Points on a hilly landscape, in no order, each with its height.
From any point a climber steps to the highest of the 2 points nearest to it. It stops when none of these is higher. Distance is the straight distance between rows; heights are no part of it.
K983 height 1.28: [  0  -5   2  -4 -16   9 -19  12  27  10  -9 -21  15  14  11  14  38 -18
   1   8 -20   4  13 -27  23  -2  11 -15 -22]
K489 height 3.44: [ 12   1  22  -3 -12  41  20  13 -13  41 -12 -10   5  -3  -9  10  -4  20
  -7  15   8 -10  14  -1   5  -2  16  29  23]
K434 height 5.01: [ -6 -17  -1 -13  -3  28 -20  25  22  11   2  -2   4   5  11   4   5  15
  27 -19   6  20  40 -20  13 -20   0  25 -10]
K910 height 1.97: [ 32   9 -24  -1   3  -9 -22  14  32  10 -27 -21  19   6   3 -14 -10   4
   7   1 -51   9  15 -12  26  -4  -2  11 -21]
K163 height 1.58: [ -5  -4   8 -26  12 -10 -26  10   5   9 -23  -7   7  14  11   8 -17  23
  11   1   6  24  -1  -3   6 -14  -5  29  17]
K240 height 2.53: [ 44  20  -4   0   2  22  16  11  -1  16  -4  -7  20   3  23  22 -15  18
  15   2  -4  12  34 -25  13   5   4  29 -11]
K994 height 2.38: [ 23   2   6  -5  26  21  23  10   0  23  -3 -25  -7  11  22  30   9  16
   0  30  37  21  22 -30 -22   3 -12  24   1]
K546 height 2.35: [ -1   6  11  15 -15  30  -4  27 -19   8   4   6 -22  -9 -16 -10 -15   0
 -19 -17  16 -34 -28  23  -2  -2  -3  22  22]
K986 height 1.61: [ -1  12  13  -6  -3 -25  29 -21 -12  -7  -5   9  -2  -5 -19 -21   6   7
 -35  41  -2 -28 -36  26 -11  25  -2 -20  16]
K44 height 2.64: [ 38  27  -2  10   2  12   2  31 -13  10  -2 -10   1   6  22  24 -28   7
  -8   5  12   5   1 -17  -1  -9  -5  33  -8]
K142 height 2.03: [ 10   6 -30  13  28   8   2 -14  35 -17  11 -13 -20   4  -2  -6  19   3
   9 -24 -18  20  22 -21  -1  21   1   3 -35]
K713 height 4.40: [ 19  14 -15 -16   3 -10   8  17  12  11  -7  14   9 -13   7 -16 -26  20
   9  11  -8 -25   0 -15  -5 -34 -20  29   1]
K210 height 0.44: [ 14  17  -9   2  43 -13  27  -3  13 -16  16  10 -14 -25  -3 -33   7  21
 -11   9 -25  -4  -6 -13  -7 -12   5 -11 -27]
K622 height 5.38: [-31 -19   6  19  -1   5 -16 -31  -3 -34   2  -7  -1 -12  -6  -3  20 -34
  -2  -7  -4  -7  -7  14 -15  -5  33 -39  -5]
K976 height 3.36: [  4 -15 -36  -2   6 -23   4 -13  -7 -13  -7  18 -16  -6 -23 -22  -2  11
   9   7   7 -10  37  -2 -20   3 -23  10 -37]
K922 height 2.24: [ 28  -3  -6 -19  13  25  -1 -22  33  13   4  -6   1   8 -20  -1  -5   0
   4   3  46  13  14 -15 -26 -18 -28  -4  13]
K457 height 3.76: [-19  -8   2   1 -18  -6   7 -21 -19  -7  10  -3  27 -11  21  34  -4 -39
  23   5  16 -20 -10  -4   1 -11 -11 -16  28]
K766 height 2.51: [ -8  12  13 -15  10   3  33  -6  17  16  16  -7   4  14  12  19  22  17
  11  -1 -25   7 -16   4  19  40  12 -10  30]
K184 height 0.72: [  7  -5   4   6  16  15 -33  12  -8  14 -24 -13   0 -15   5 -10 -44   6
   6  -1  11   3   2  -3 -15 -49   6  30  11]
K75 height 4.14: [ -5  -2   5  16  -9   7  13 -25 -22 -18  10  -1  23 -12  22  33  -4 -16
  24  21  17  -2  23 -16 -18  -5  14 -17   0]
K384 height 2.85: [ 27  -9  21   3  27  26  22  -6  -8  30 -14  -9  19 -14  10 -11  16  21
  -3  28  -3  14  35 -25   5 -20  26   8 -25]
K198 height 5.35: [  8  11 -22   3  30  12   7  -6  11   2   3  -1 -19 -17  -9 -14 -26  16
  15 -25   4  -2   3  -3 -11  -7 -10  22  22]
K3 height 2.12: [ 23   0   9   4   0  26   1  -9  12   0  22   8   5  10 -10   7   5 -22
  -7  -9  51  14  16  -6 -18  -6 -15 -20  -6]
K684 height 4.59: [-13  19  -1   1   2 -36  33  28 -16   6  27   9 -12   5  16  11   2 -11
 -22   0  18 -15 -41   4  -1  17 -26  -1   5]
K667 height 4.16: [ 12  20   1 -13  -9   1  -2  -5  -6 -31  -3  19   0 -16   3  -7 -40  31
   3  15   5 -12  -5 -11 -16 -29  -9  19   6]
K720 height 3.24: [ -1  -8  23 -15  -3  32  43  18  -6  41  17   3  -5   4  -3   9  16  23
  -3  20  36 -13  14  -2  -8  -3  -2  18  21]
K471 height 1.14: [ -2 -21  18   1  19  28  -1 -12   9  11  10   4   5   5  -9 -12  28  10
   3 -12  14  45  36  -6   5  12  24 -14 -21]
K387 height 2.05: [ -9 -18   3 -13 -13 -25   5 -29 -20 -21  -3  23  -2  -4 -18 -11   5  -2
  -6  31  12 -18   4   9 -23   3 -13 -18  -6]
K800 height 5.03: [ 15   5 -29   4  12 -16  -1 -14  -8  14 -14   9   4 -15  -8  -7 -27  -6
  20 -18 -11  -9  22   8   5   5  -6  15  15]
K382 height 2.50: [-14  -5   9 -25   5   8 -20  -9  22 -12  -9  13   3 -18  -7 -29  -7  24
  15  -6  -7   3 -13  -4  -1 -35  -8  -2  25]
K84 height 3.31: [-24  -4 -10  12 -25  -4  12  -3 -26   2  12   0  -5  -4   1  24 -13 -17
  19 -20   3 -27 -24  19   3  25 -15  13  43]
K185 height 4.26: [-10  18   8   5 -12   1  36  32 -11  -6  39  10  -8  -1  23  21   1   3
   2  -7  21 -25 -24  -9  -1  -2 -15  11   9]
K544 height 4.78: [ 11   4 -43   5  19 -26 -10  14  16  23 -19  -6  -6 -11 -11 -31 -34  -8
  16 -25 -31 -14   2  10  12 -16 -24  26  -1]
K666 height 0.58: [ 41  12 -27  28   7 -12  -1  15  -7  -1  -5  -1  10 -14  14 -19 -29 -14
   5  10 -31   2  28 -18   0 -26  10   6 -46]
K73 height 3.26: [ -8   1  20   4  19  17  24 -12  -2 -10  14   3  -6  -8   3   4   1  18
   2  13  21   6  -2  -3 -11  -4   9 -12  14]
K199 height 3.04: [ 43  24  -5  28   9  15   8 -15 -17 -20  11  18   2  -6  -5  -5 -26   9
  -7 -17  -1  14  22  11  -4   9  29   1 -24]
K34 height 5.02: [  9   4   5  -5   9  10   4  37  19  30 -13 -23  -7   9  19  11  24  11
  -8  16  -8   0   3 -29  12 -11  -7  25 -12]
K66 height 1.65: [ -7  -5  -1  19 -23   8  14 -10 -16 -21  13  -6 -16  -7 -17   6   4 -21
 -17   8  13 -39 -21   7 -16   4 -12  -9   5]
K224 height 2.49: [ 16   7  16  12  17  22   8  16  -5  10  -5 -21 -21  15   8  22  -7   9
 -28  23  29   6  -8 -14 -18  -2  -6  16   2]
K148 height 3.51: [-19  -9  -1  -1  11  18  23   3   4  -3  12   0  -4 -23  14   4  12  13
  27   0   1  -6  23 -26  -4 -16   4  11   8]
K749 height 4.49: [-27 -14   1 -16 -19 -42 -18  -7 -12  -3 -30   4  -2 -18 -27 -34   7   1
 -10  23 -29 -16 -18  18   6   6  -1 -15  -1]
K965 height 5.09: [-20 -15  17  23  -1   6  13  -7 -16  11  17  -8  15  16  17  26  24 -31
  -6   4  24  18  16  17  -2  19  37 -30  -5]
K977 height 0.21: [ -7  14   4 -13   0   8  -7  -3  24 -40   5   6 -12   0   8  -1   1  34
   6 -11 -25   8 -16 -10  12   5   7   3  -3]
K715 height 2.48: [-15  10  24   9  -4   8  -2  14 -14   7   0  -8  -5  -2  -1  -2  -8   0
 -23   1  -3 -13 -54  20  11  -5   8  -3  34]
K430 height 4.23: [ 12  -2  -3 -42 -13   4  -5  -9  31 -18   9  29  17  16  -9  -7  -3  23
  18  -5  16  13  20 -12  -1 -12 -27   1  -1]
K649 height 5.37: [ 30  25 -22   3  18 -20 -16  -6  23 -20   9   0  -4   6   1  -3 -28 -17
  -8 -15   3   8 -32  -8  -4 -14 -36 -12   1]
K314 height 1.37: [ -6  15  -2 -23 -26 -34   4  -9  14 -22 -12 -12  -9  14  -5   9  18   9
 -21  25 -25  -1 -27  -3   9  33 -11 -14 -15]
K211 height 4.55: [-10 -12   0  18 -24  -4 -25 -15 -24 -33  -1   7   7  -6   7  17 -19 -24
   9  -2  15  -2  12   1 -15 -19   9  -9 -13]
K635 height 0.37: [ -1  10  12   1  16   5  14 -13  14 -31  26  28  -9  -9 -18 -38  23  24
 -21   0  -5   4 -12   6  -7  -2  16 -27 -21]
K444 height 3.30: [ 13   8  -9   9   1  -6  27 -16 -24 -18  25  33   3   6  -1   9 -10  16
   4 -17  17  18  28  16 -11  34  18   2 -15]
K556 height 5.25: [  0 -15   7  -3   6  21  12  37   1  41 -10  -7  -7   9  12   4  18  14
  12 -10  -3   8  38  -9  20  -3   3  40 -12]
K734 height 2.74: [ 19  -8   8   8  -7  15   1  -3  -9  28  -9   2  26 -11  -8 -12  15  -7
  -5  19 -20  -2  32 -15  15 -13  27  -8 -26]
K495 height 3.95: [  8  -4   4 -29 -15   7   4   2  -2  -7  12  26  -3  25  -8  13 -10  22
   8  -5  46  15  19   3 -19  -1 -30  10   9]
K298 height 1.46: [-17  -6  12 -40   4 -29 -13   6   7   1 -13  12  -5  23   8  -5   6  41
  -3  13   4  22 -14   7   6  10 -14  13  17]
K865 height 2.43: [ 37  12 -17   4   4  28   3  25  28  22   7 -18  17  -8  16   7 -11   1
  30  -6  -2   2  34 -35  -1 -26 -10  26  -8]
K39 height 2.97: [ 23 -13  -7  -9  19  18   4   3  14  22 -26 -24   6   0  12  -4  13  25
  11  30  -8  13  46 -34  -2 -14  -6  32 -31]
K836 height 3.78: [ 17   8  10  23   8 -17  -9  34 -22  27  -9  -5   0   2   5  -9   6 -26
 -42  -3  -6  11  -6  13  17   2  20 -10 -38]
K64 height 4.19: [ 11   7 -12  -1  15 -16  27   5  -7  28 -26  -4  10 -29   7 -16  -9  14
  13  15 -37 -31   8  -8  10 -20   0  31   5]
K881 height 2.62: [ -9   7  19   0 -14  -7  23  20  -4   8  30  34   4   2  -6 -14  25  -6
 -22  -9   9 -10 -19  29  17   9   8 -22   2]
K411 height 3.22: [  8  -4   9   4   3  14 -15 -27  -7  26 -18   0  30  -8 -20  -6 -10 -18
   3   6  -6  -4   9  11  10 -12  21 -18  29]
K285 height 4.77: [ 10  13   0  -2   6 -17 -12 -19 -10  -9  -8  -1  -2   9  -7  -2 -22 -15
 -26   8  25  -7 -52  21 -16   7 -30  -8  30]
K102 height 1.52: [-14  -5   0   3   5  -2  12   7   4   2   9   1 -20 -10 -12 -11  21 -10
 -15  12   3 -30  -9  -7  -6 -12 -12  -5 -10]
K762 height 2.34: [-23 -15   9 -34   7  -2  10 -24  18  -8  -7  12  -5  -6 -11 -16   9  33
  21  11  -3 -12  -9   0 -12  -2 -15  -3  30]
K671 height 2.17: [ -2   0 -22  22  14  -2   5 -28  18 -23  23   6  -6 -13  -5 -10  30  -9
  10 -23 -20  19  18  -3  -8  17  30 -24 -39]
K584 height 1.67: [ -4   4   0 -13 -40 -37 -21 -21  -9 -34 -21  -1  12  -2 -12  -1  -6 -30
 -14  13 -16 -18 -40  16  -4   5 -13 -26  -3]
K288 height 3.66: [-19  -4  24  -9  -6  25  12  33 -16  28   2  -9   6  -8  23  24 -10  15
  16  -6  14  -2   5 -12   7 -12  12  31  33]
K316 height 1.80: [  8   5 -19  15 -14 -17 -15 -11 -12 -12 -16 -10 -11 -10 -21 -11 -17 -25
 -20   6 -12 -26 -15   8  -9   4  -9 -12 -10]
K741 height 3.13: [ 17  -8 -21  -6  21   1  11 -17   6  12 -17  -5 -13   1  -8   1   0  15
  11  26  14  -3  37 -20 -23  -1 -24  23 -10]
K669 height 3.02: [ -7  -2  -4   9  -4  27  23   0  -5  24   9 -19 -15  -4  -6  23  -6 -12
   7  -7  17 -32 -19   5  -9  15 -14  21  50]
K552 height 2.29: [ -7 -11 -31   6  20 -11   3 -22  13   6 -12 -10 -27  -5 -30 -23  18  -7
   1 -16 -27  -5  16  13   0  29  -4  -3 -12]
K925 height 4.54: [-13   9 -15   5  -4 -34  29  10 -23   8  -9 -18 -17 -16  -7  -2   3  -7
 -19  14 -27 -29 -34   8   2  30 -11   5   4]
K778 height 2.68: [ -7  16  14 -10 -16  -2  29  -8  10   3  28  15  31  10  24  28  23  -3
   7   0  -2   4  -9   0  18  22  14 -27  17]
K422 height 3.93: [-19   5  25   6 -10  27   9  30 -13 -16  25   3  -5 -10  26  20  -3  15
   7 -14   0  -4 -12 -11  10  -9  22  13   7]
K269 height 0.62: [ 20  -8 -28  17   8 -12 -23  15 -11   6 -12  10  17  -2   7 -11 -32  -8
  23 -16 -13  16  47  -3   4 -18   7  17 -35]
K963 height 4.56: [-30  -4 -13  -7   4 -57  -4  20 -17  -5  -7  -7 -12   4  17   8  -1  -6
  -8   8  -8   8 -21  -2   6  16 -16   3 -17]
K134 height 1.34: [ -4   4  -4 -20 -13  -2 -18   9  43   0   0 -15  24   8  18   9  17  -8
  17   0 -20   2  -4 -31  21 -22 -20  -4  -4]
K947 height 2.32: [-34  -8 -19   7   5 -20   9  -6   4 -26  23  20 -16 -10  -6 -13  25 -11
   7 -34 -11   3   7  19  -1  17  17 -23 -23]
K838 height 5.08: [ 18  20   3 -11  15 -26 -10 -19  13 -24   4  14   2  12  -5 -11  -8  -1
 -25   2   4  12 -43  16  -5   6 -15 -35   8]
K846 height 5.63: [ 22  19 -15  12  16  19  -9   3  16  -9  16  -8 -17  -1  -5   2 -29 -14
   1 -35  19   1 -17  -2 -17 -18 -24   9  19]
K212 height 2.04: [ 13   6 -43  -4   1 -37 -12  -9  21   7 -27 -11   9  -2 -19 -24  -7  -9
   9  -8 -50   3  28   6  18  20  -4  -4 -36]
K86 height 1.51: [-28   2  14  -7 -27 -24 -10 -22  -8 -36 -10 -11   6   4   3  11  12  -9
 -10  16 -23  -2 -35  16   6  22  16 -28   3]
K45 height 2.11: [  5  -7  -2 -13  23   9  -4 -17  13   5  -5   6 -27  21 -23  -7  -1  20
  -7 -11  23  22  -1  19 -16  21 -19   4  21]
K205 height 4.73: [  6  -2  23  12  -7  18  24  12 -16  16  26   9  22  16  17  22  30   1
 -13   3  20  27  20  -3  13  20  33 -11 -17]
K321 height 2.44: [  0  -7  -6   8  -1  13   9 -10  -7  11  -4  -7 -14   9 -17   5   7   6
   0  -7  -9  -5  17  16   6  32  12   8  -1]
K209 height 1.94: [  5   2 -13  -7 -10 -23 -21  -6   0  -9  -8  15   0  21  -9   4 -12  -8
  -4  -8   9  10   5  13   2  12 -20  -3 -10]
K48 height 2.47: [  5   7  16   6 -19  16   2  -6  -7 -12  22  32  21  -3 -15 -18  18  -4
 -16 -16   5   4   5  25   8  -3  39 -27 -15]
K131 height 3.59: [-16  -6 -10  20 -24 -13 -24   3 -33  -3   3  -1 -10  -5  -6   8 -25 -41
   6 -33  10 -22 -22  26   5   8 -14   6  16]
K521 height 3.94: [-18  -4  12  21 -20  -3  -8  -5 -40  -9   3  15  -3  -4 -13 -11 -18 -21
 -11 -17  17 -14 -31  55  -4  24   8  -9  38]
K572 height 2.66: [ -3  -9  23  -5  -5  15  11 -22  12  18  14  -1  17  20 -16   6  20 -29
  -7  -9  23   1 -16  25   2  19   0 -42  38]
K370 height 4.99: [-22   2 -12 -16  -3 -40  15   4  -9   8   4   8 -15  10   0   1   5   5
  -3   4   0 -11 -32  15  -1  35 -33   4  17]
K982 height 1.69: [-30  -4   2 -11   8 -25 -26   3  -5   0  -8  -2  18   5  22  15 -16  -5
  24 -22  -6  16 -18   6  16  -1  -5   3  29]
K695 height 3.40: [  7   6  -6  18 -28  24 -19 -12  -1   8  -7 -14  14 -11 -14  10 -13 -32
  11  -8 -16 -29   2  -3   9 -15   6   1  20]
K690 height 3.03: [ -8 -25  16  -4  -1  24  30   3  -8  31  13   3   3  -1  -3   7  33   9
  10  28  30   0  41 -20  -7  -8   3   1 -12]
K716 height 3.45: [-26 -11  13  -2  -2   3  -9   1  -3  -4  -6 -21   3  -2  18  23   2  -6
  11  17  16 -11 -18 -17  -9 -17 -14   5  21]
K528 height 2.16: [ -2  -6   5 -30  13  25  27 -29  19  -1   3   1 -20  -1 -23  -9   2  45
  14   1  14   6   7   1 -17  13 -11  16  36]
K206 height 4.90: [-29  -3  10 -14 -20 -41 -20   8 -20  -5 -20   8 -11  -3 -15 -33  10  -9
 -30   9 -11  -7 -57  39   4  14 -10 -23  15]
K893 height 2.82: [ -3   5  14  13   2  22  23  16  -4  27  22  -3  -4  12 -10  13  15 -20
 -15 -16  27 -14 -16  18   1  13   0 -10  30]
K537 height 2.81: [-21 -29  -3   5 -19  13  12  -7  -3   1  15  10  -1   4  -7   3  44  -4
  14   5   6  -2  45 -13  -2  11   9  -5 -30]
K342 height 1.22: [ -2  -5  12  -7  10  15 -20   0  30  -2   5   1  -1  13   0  -6  36  11
  -4  -3 -11  28   9 -18  14  -3  11 -14 -25]
K435 height 2.96: [-23  -6  26  -1  -8  -7   8 -11 -26 -25   9  19   2   5   8   5  -2  14
  -7  13  12   6 -13  21 -10  10  20 -13  18]
K616 height 3.07: [  3  -2   9  -6  30   9   1 -22   2  33 -17 -16   5 -10  -9   2  -7  -9
   0  14  18   1  -8   3  -8 -10  -3  -7  44]
K253 height 2.52: [  0 -13   0 -13 -24   4 -37  27   5  11 -24   1  -7   8 -16 -23  -6   8
  -9  11 -10  -9  15  -2  12 -27 -10  22 -17]
K260 height 0.88: [  9  20   1  28  -9  -4 -22   6 -13  -9   5  -2  19 -14  11   1 -22 -27
  -8 -12 -26  -1 -12  -5  11 -17  26 -18  -7]
K215 height 3.67: [ 27   8  -1  42  10   8 -12  22 -26  26 -13 -19   1  -7   9  -4  -9 -31
 -26  11 -16 -10  10  -8   9 -18  22   3 -32]
K305 height 0.83: [ 10   7   7  30   3  22 -26  10  -3   4 -14 -20  -6  -9  -5  -8 -13  -8
 -19 -18 -32   3 -13   8  24  -4  36  -3  -5]
K280 height 3.55: [  7   2   6  26 -10  21  -5  19 -18  25  -7 -16  11 -21   7   5 -10 -22
  -9  16  -8 -32  -5 -18  10 -32  17  11   5]
K594 height 2.25: [ -1 -13   9 -24 -41 -12  -4  -5 -12  -5 -19  11   6   5 -15  -7   7   5
 -15  43   2 -32   2   1  -5 -10 -18   1  -6]
K505 height 4.74: [  2  -2   3 -15 -11  35   4   4  23  -7  25   1   5   4  12  27   2   9
  38 -33  24  26  29 -22   4  -1  -4   5   8]
K68 height 4.58: [ 17  24 -20  -7  -5 -19  -2  25   4   8  -5   5  -9  -8  -9 -21 -23   4
 -13  -8 -18 -15 -13   3  10  -5 -21  18  -8]
K248 height 1.07: [ -3 -13   2   6  23   5   6 -18   6  25   5   8   6   8 -18 -12  28  -7
   0 -32   2  28  19  26  12  23  30 -26  -5]
K845 height 2.06: [ 22  19 -20 -11  17 -48 -19 -13   4  -7 -20  11   9  18  -1 -12 -10  -1
 -13   0 -11  31   4   8   4  17  -3 -15 -32]
K892 height 0.49: [ 26   8  -6  15  33  14   6  -7  17   3   8   3   3 -16  -2 -27   6   3
  -3  -4 -15  15  14 -15   0 -23  18 -17 -26]
K219 height 4.96: [-22 -21  14  27 -17  21 -33 -19 -18 -39  -4 -11 -14  -3 -11   5  -7 -31
  -3 -12  18 -10 -18  20 -20  -9   7 -18   8]
K398 height 0.94: [-12   1  -9   8   1 -30 -27  17  -4  -6  -5   0  15 -14  18  -7 -19 -12
  10  -1 -23   0  -3 -11  16 -24   4  -2 -15]
K433 height 3.98: [ -3   2  -4   8  34   7  28  24   3  31 -18 -28 -21 -29  14 -11   1  20
   9   1 -21 -25  -6 -11  -3 -27  -1  44  10]
K441 height 2.46: [-12  15   0   6   8 -12  11  18   0  -6  17  21  -2 -11   2 -11   9   2
  -1 -34 -22   4 -12  18  21  11  17 -11  -5]
K582 height 1.10: [-35 -16 -22 -11  -4 -20 -23  22  -1  -1  -8   0  -8 -11  10  -5 -16   2
  30 -17   0 -17  -5  -8  -5 -25 -29  32  10]
K939 height 3.05: [ -2   0  22  -7 -15  31 -24  -9   6 -14   8 -13  13   4  10  27 -19 -13
  11 -22  24  21 -11   0  -3 -13   4 -10  38]
K510 height 2.28: [-10 -12  13   8  26  10  -2 -20   8  -1   2  -8 -24  24  -9   1  24   6
 -25   2  17  31  -2  20 -13  32  12 -15  -2]
K197 height 1.42: [ -7 -16  -2 -18  -8   0 -20  -5  37 -10  -1  -4  -2   2 -13 -14  24 -12
   1   8 -12 -14  -6 -18   2 -25 -24 -21  -5]
K842 height 1.35: [-18   1   5 -44  -8 -31  -6  26  10   1  -3  26   2  11   9  -6  -5  20
   7 -11  15  -8 -30   5   4 -15 -34  16  29]
K956 height 2.41: [ 13  -3   5  -8 -36   8  -6  16 -14  25 -16  16   9   1 -16  -7 -16   2
  -6  17   9 -37   6   5   0 -23 -14  26   8]
K473 height 3.23: [  1  -1  27 -12 -16  33 -20   4   6   8 -12 -26  17  10  19  32  -6  -1
   6  16  24  10  -4 -26  -4 -26   0   9  23]
K619 height 5.00: [-34 -14   5  24  10   5  -7   4   2  -6  17  -8  -5   1   7  10  40 -26
  -4 -13   1  10   4  -5   4   2  25 -30 -19]
K786 height 2.18: [ 13  -6   9  -3  29   3  33 -13 -19  41 -12  -4  -7  19   0  11  -8  23
  -9  18  16  25  13  19  -8  43   5  12  21]
K371 height 2.33: [ 38   5 -17 -12  -1  18  -6 -10  31  12  -3  -4  25   6  -4  -4  -5  -4
  17  14  11   3  25 -29 -12 -27 -20   2  -4]
K938 height 2.61: [  0  -2  -6  14 -24  10  -2  -4  -4  -5   2  10   5 -13 -23 -17  14  -8
  -5  -4 -27 -16  12  10  13  -5  33 -15 -20]
K426 height 5.60: [-36 -13  24  28   8   9  -3   3 -19 -13  17 -13 -12  22  18  24  10 -22
 -11 -15  18  21 -22  26  -7  28  24 -21   8]
K171 height 3.75: [-17  -4  -4   2  31  12  38   6  13  11   6 -24 -31 -13  10   3  25  17
  13   5 -10 -16   0 -20  -8   4  -2  21   6]
K813 height 3.63: [ 17   1 -14  -3 -11   0  11  -2 -15 -19  13  33 -13   6  -9  -1 -14  23
   9  -5  22   1  32  -1 -12   5 -13  20 -24]
K25 height 0.11: [-23   7  -7 -11   0 -21   3 -27  10 -43   2  -1  -6  10  12  19   8  18
  20  -9 -24  16  -5   1   0  38  11 -12  -1]
K493 height 4.25: [-12   4  -9   9  28 -53   4  14 -21 -12 -10   1 -21 -11  11  -9  -2   5
 -15  -2 -21  19  -5   8   1  20   7   4 -40]
K634 height 4.42: [-34 -10  17   5 -28 -30  -3  -8 -30 -30  -3  -1  -6   5 -15 -16   4 -27
 -25   1  10  -7 -55  53 -13  29   1 -27  12]
K299 height 0.67: [ 18  -2 -28  21  19  -7 -32  26  -3  11 -29 -18  -1  -6  13 -19 -48   0
  12  -7 -18  10  18  -9   0 -34  -2  33 -17]
K562 height 0.01: [-21  -3   5 -18 -17 -26  -3 -20  14 -52   8  -3   1  20  24  32  16  -5
  16   1   2  13 -16 -10  -4  16 -16 -21 -10]
K839 height 2.76: [ 24   4 -14  17 -19  18  -8  30  -3   3   1  -4 -15   9  -4   7 -11  -2
  -7   3  -2 -16  22 -15   2  -3 -13  34 -29]
K313 height 1.23: [-26  -5 -10 -19 -16 -35   5  17  -7 -20  10  37   4 -12   6  -9  -4   3
  21 -15  12 -25 -11   2  -1 -20 -32   8  10]
K18 height 2.15: [  3   3 -17 -12   3 -40  -9  -5  11  -3 -16   7  -7   0 -23 -25  10  -6
 -14 -13 -30  10  -6  21  10  25   5 -19 -28]
K869 height 1.26: [  2  -4   0  -6  -9 -17   0  -9   7  12 -16 -21   7  13   0  13  28  -8
 -16  35 -19  -4   0 -13  13  21   1 -12 -16]
K819 height 3.97: [ -8   3  -1  20  17 -32  -6   3 -22   5  -5  -8  -4   6   9  12   8 -21
 -20  -6  -8  18  -8  23   8  32  26 -13 -19]
K652 height 4.46: [  9   5   5 -31  -4  24  17  -7  31  -7  19  15  16   7   1   1  16  37
  19 -11   3  22  24 -26  13   3   2   1  -3]
K283 height 4.82: [  1   6  12   7   4  17  10  36   3  10  19 -13  -2  13  33  29  29   2
  -9   3   3  10   6 -25  17   6  11   8 -18]
K555 height 0.28: [ -5   4  -3 -11 -19  -6 -16 -17  15 -53   6  20  -7  -5 -15 -22   8  17
  -5  -7 -27   3  -4   5  -1   4  14 -21 -27]
K729 height 2.69: [-17   1  28 -15  -7   3 -16 -11  -5 -27  -5   9  -3 -10  -1  -8 -10  16
  -9  10   1   0 -37  15  -5 -12   2  -7  38]
K277 height 0.53: [ 35  -4 -23  19  17   3 -11   2  23  -5   2  -2  18  -5  16 -22   2  -7
  11  19 -24  22  33 -41  -6 -30  11 -13 -55]
K373 height 2.87: [  9  14  13  -3 -14  14   1  -6   5 -19  17  -2  25   9  30  39  -4  -3
   8  -4   6  17  -6 -15  10   4  13 -14  15]
K880 height 1.01: [-20 -15 -25   2 -14 -25 -49  28   5 -18 -18 -11  -5  -8   2 -21 -30  -2
  16 -14 -34  -2  -4  -5   6 -26 -13  22 -19]
K972 height 2.63: [ -3  -9  10   1 -39  22 -36  38  -4   8  -4 -12  -1  18   7  18   4  -9
  -6   2   4  -6   9 -12  15 -16  -1  19 -13]
K828 height 1.82: [-10 -11   5  -1   1 -19  41 -40 -21   2   5  19   7   1 -19  -3   8  -2
  -8  38  17 -22  -2  27 -24  28  -6 -23  19]
K255 height 1.81: [ -3  -8  -7  -6  -6 -18 -38 -24   8  -8 -14   3  12  14   1  12 -22 -27
  21 -24  13  10  -9  11   0  -6 -25 -14  21]
K968 height 3.00: [ -2  -3  12   3  25  22  19 -40 -13  -2  -3  -1  -2 -15 -20  -9 -19  13
  -8  25  26  -8  -2  14 -30  -1   5 -11  37]
K559 height 2.36: [  8   9   7 -13  22   2  35  -6   4  38   2 -17   0  13  15  28  -1  13
   4  14   1   6 -10  -1  -4  26  -5  10  41]
K267 height 2.88: [ 35  21 -24  26 -12  21  -6  15   7 -25  19   6 -12   1   1   5 -21  -1
   0 -21 -14  -2  17 -13   0   3   2   8 -31]
K462 height 0.77: [ 16   3   5  16  20  30 -24   4   3   6 -18 -11   3 -16   1 -11 -32  10
   7 -21 -18  21  10  -1  11 -28  26  17   9]
K175 height 2.45: [-10 -26  20  -8  -5   5  -6 -38   5   8  -2  -5   1  32 -14  14  22 -10
  -4  11  18  23   1  26  -9  35   3 -33  17]

Call two points neighbours if one is among the 2 nearest of the other. Go from one point of each pair to the other, from neighbour to neighbour, staying as high as possible. Name the lowest point that can't be avoided.
K556 / K881: K48
K622 / K556: K205
K370 / K73: K968
K622 / K426: K619

For each start below, name the point where the climber stops.
K148: K846
K45: K206
K559: K622
K616: K370
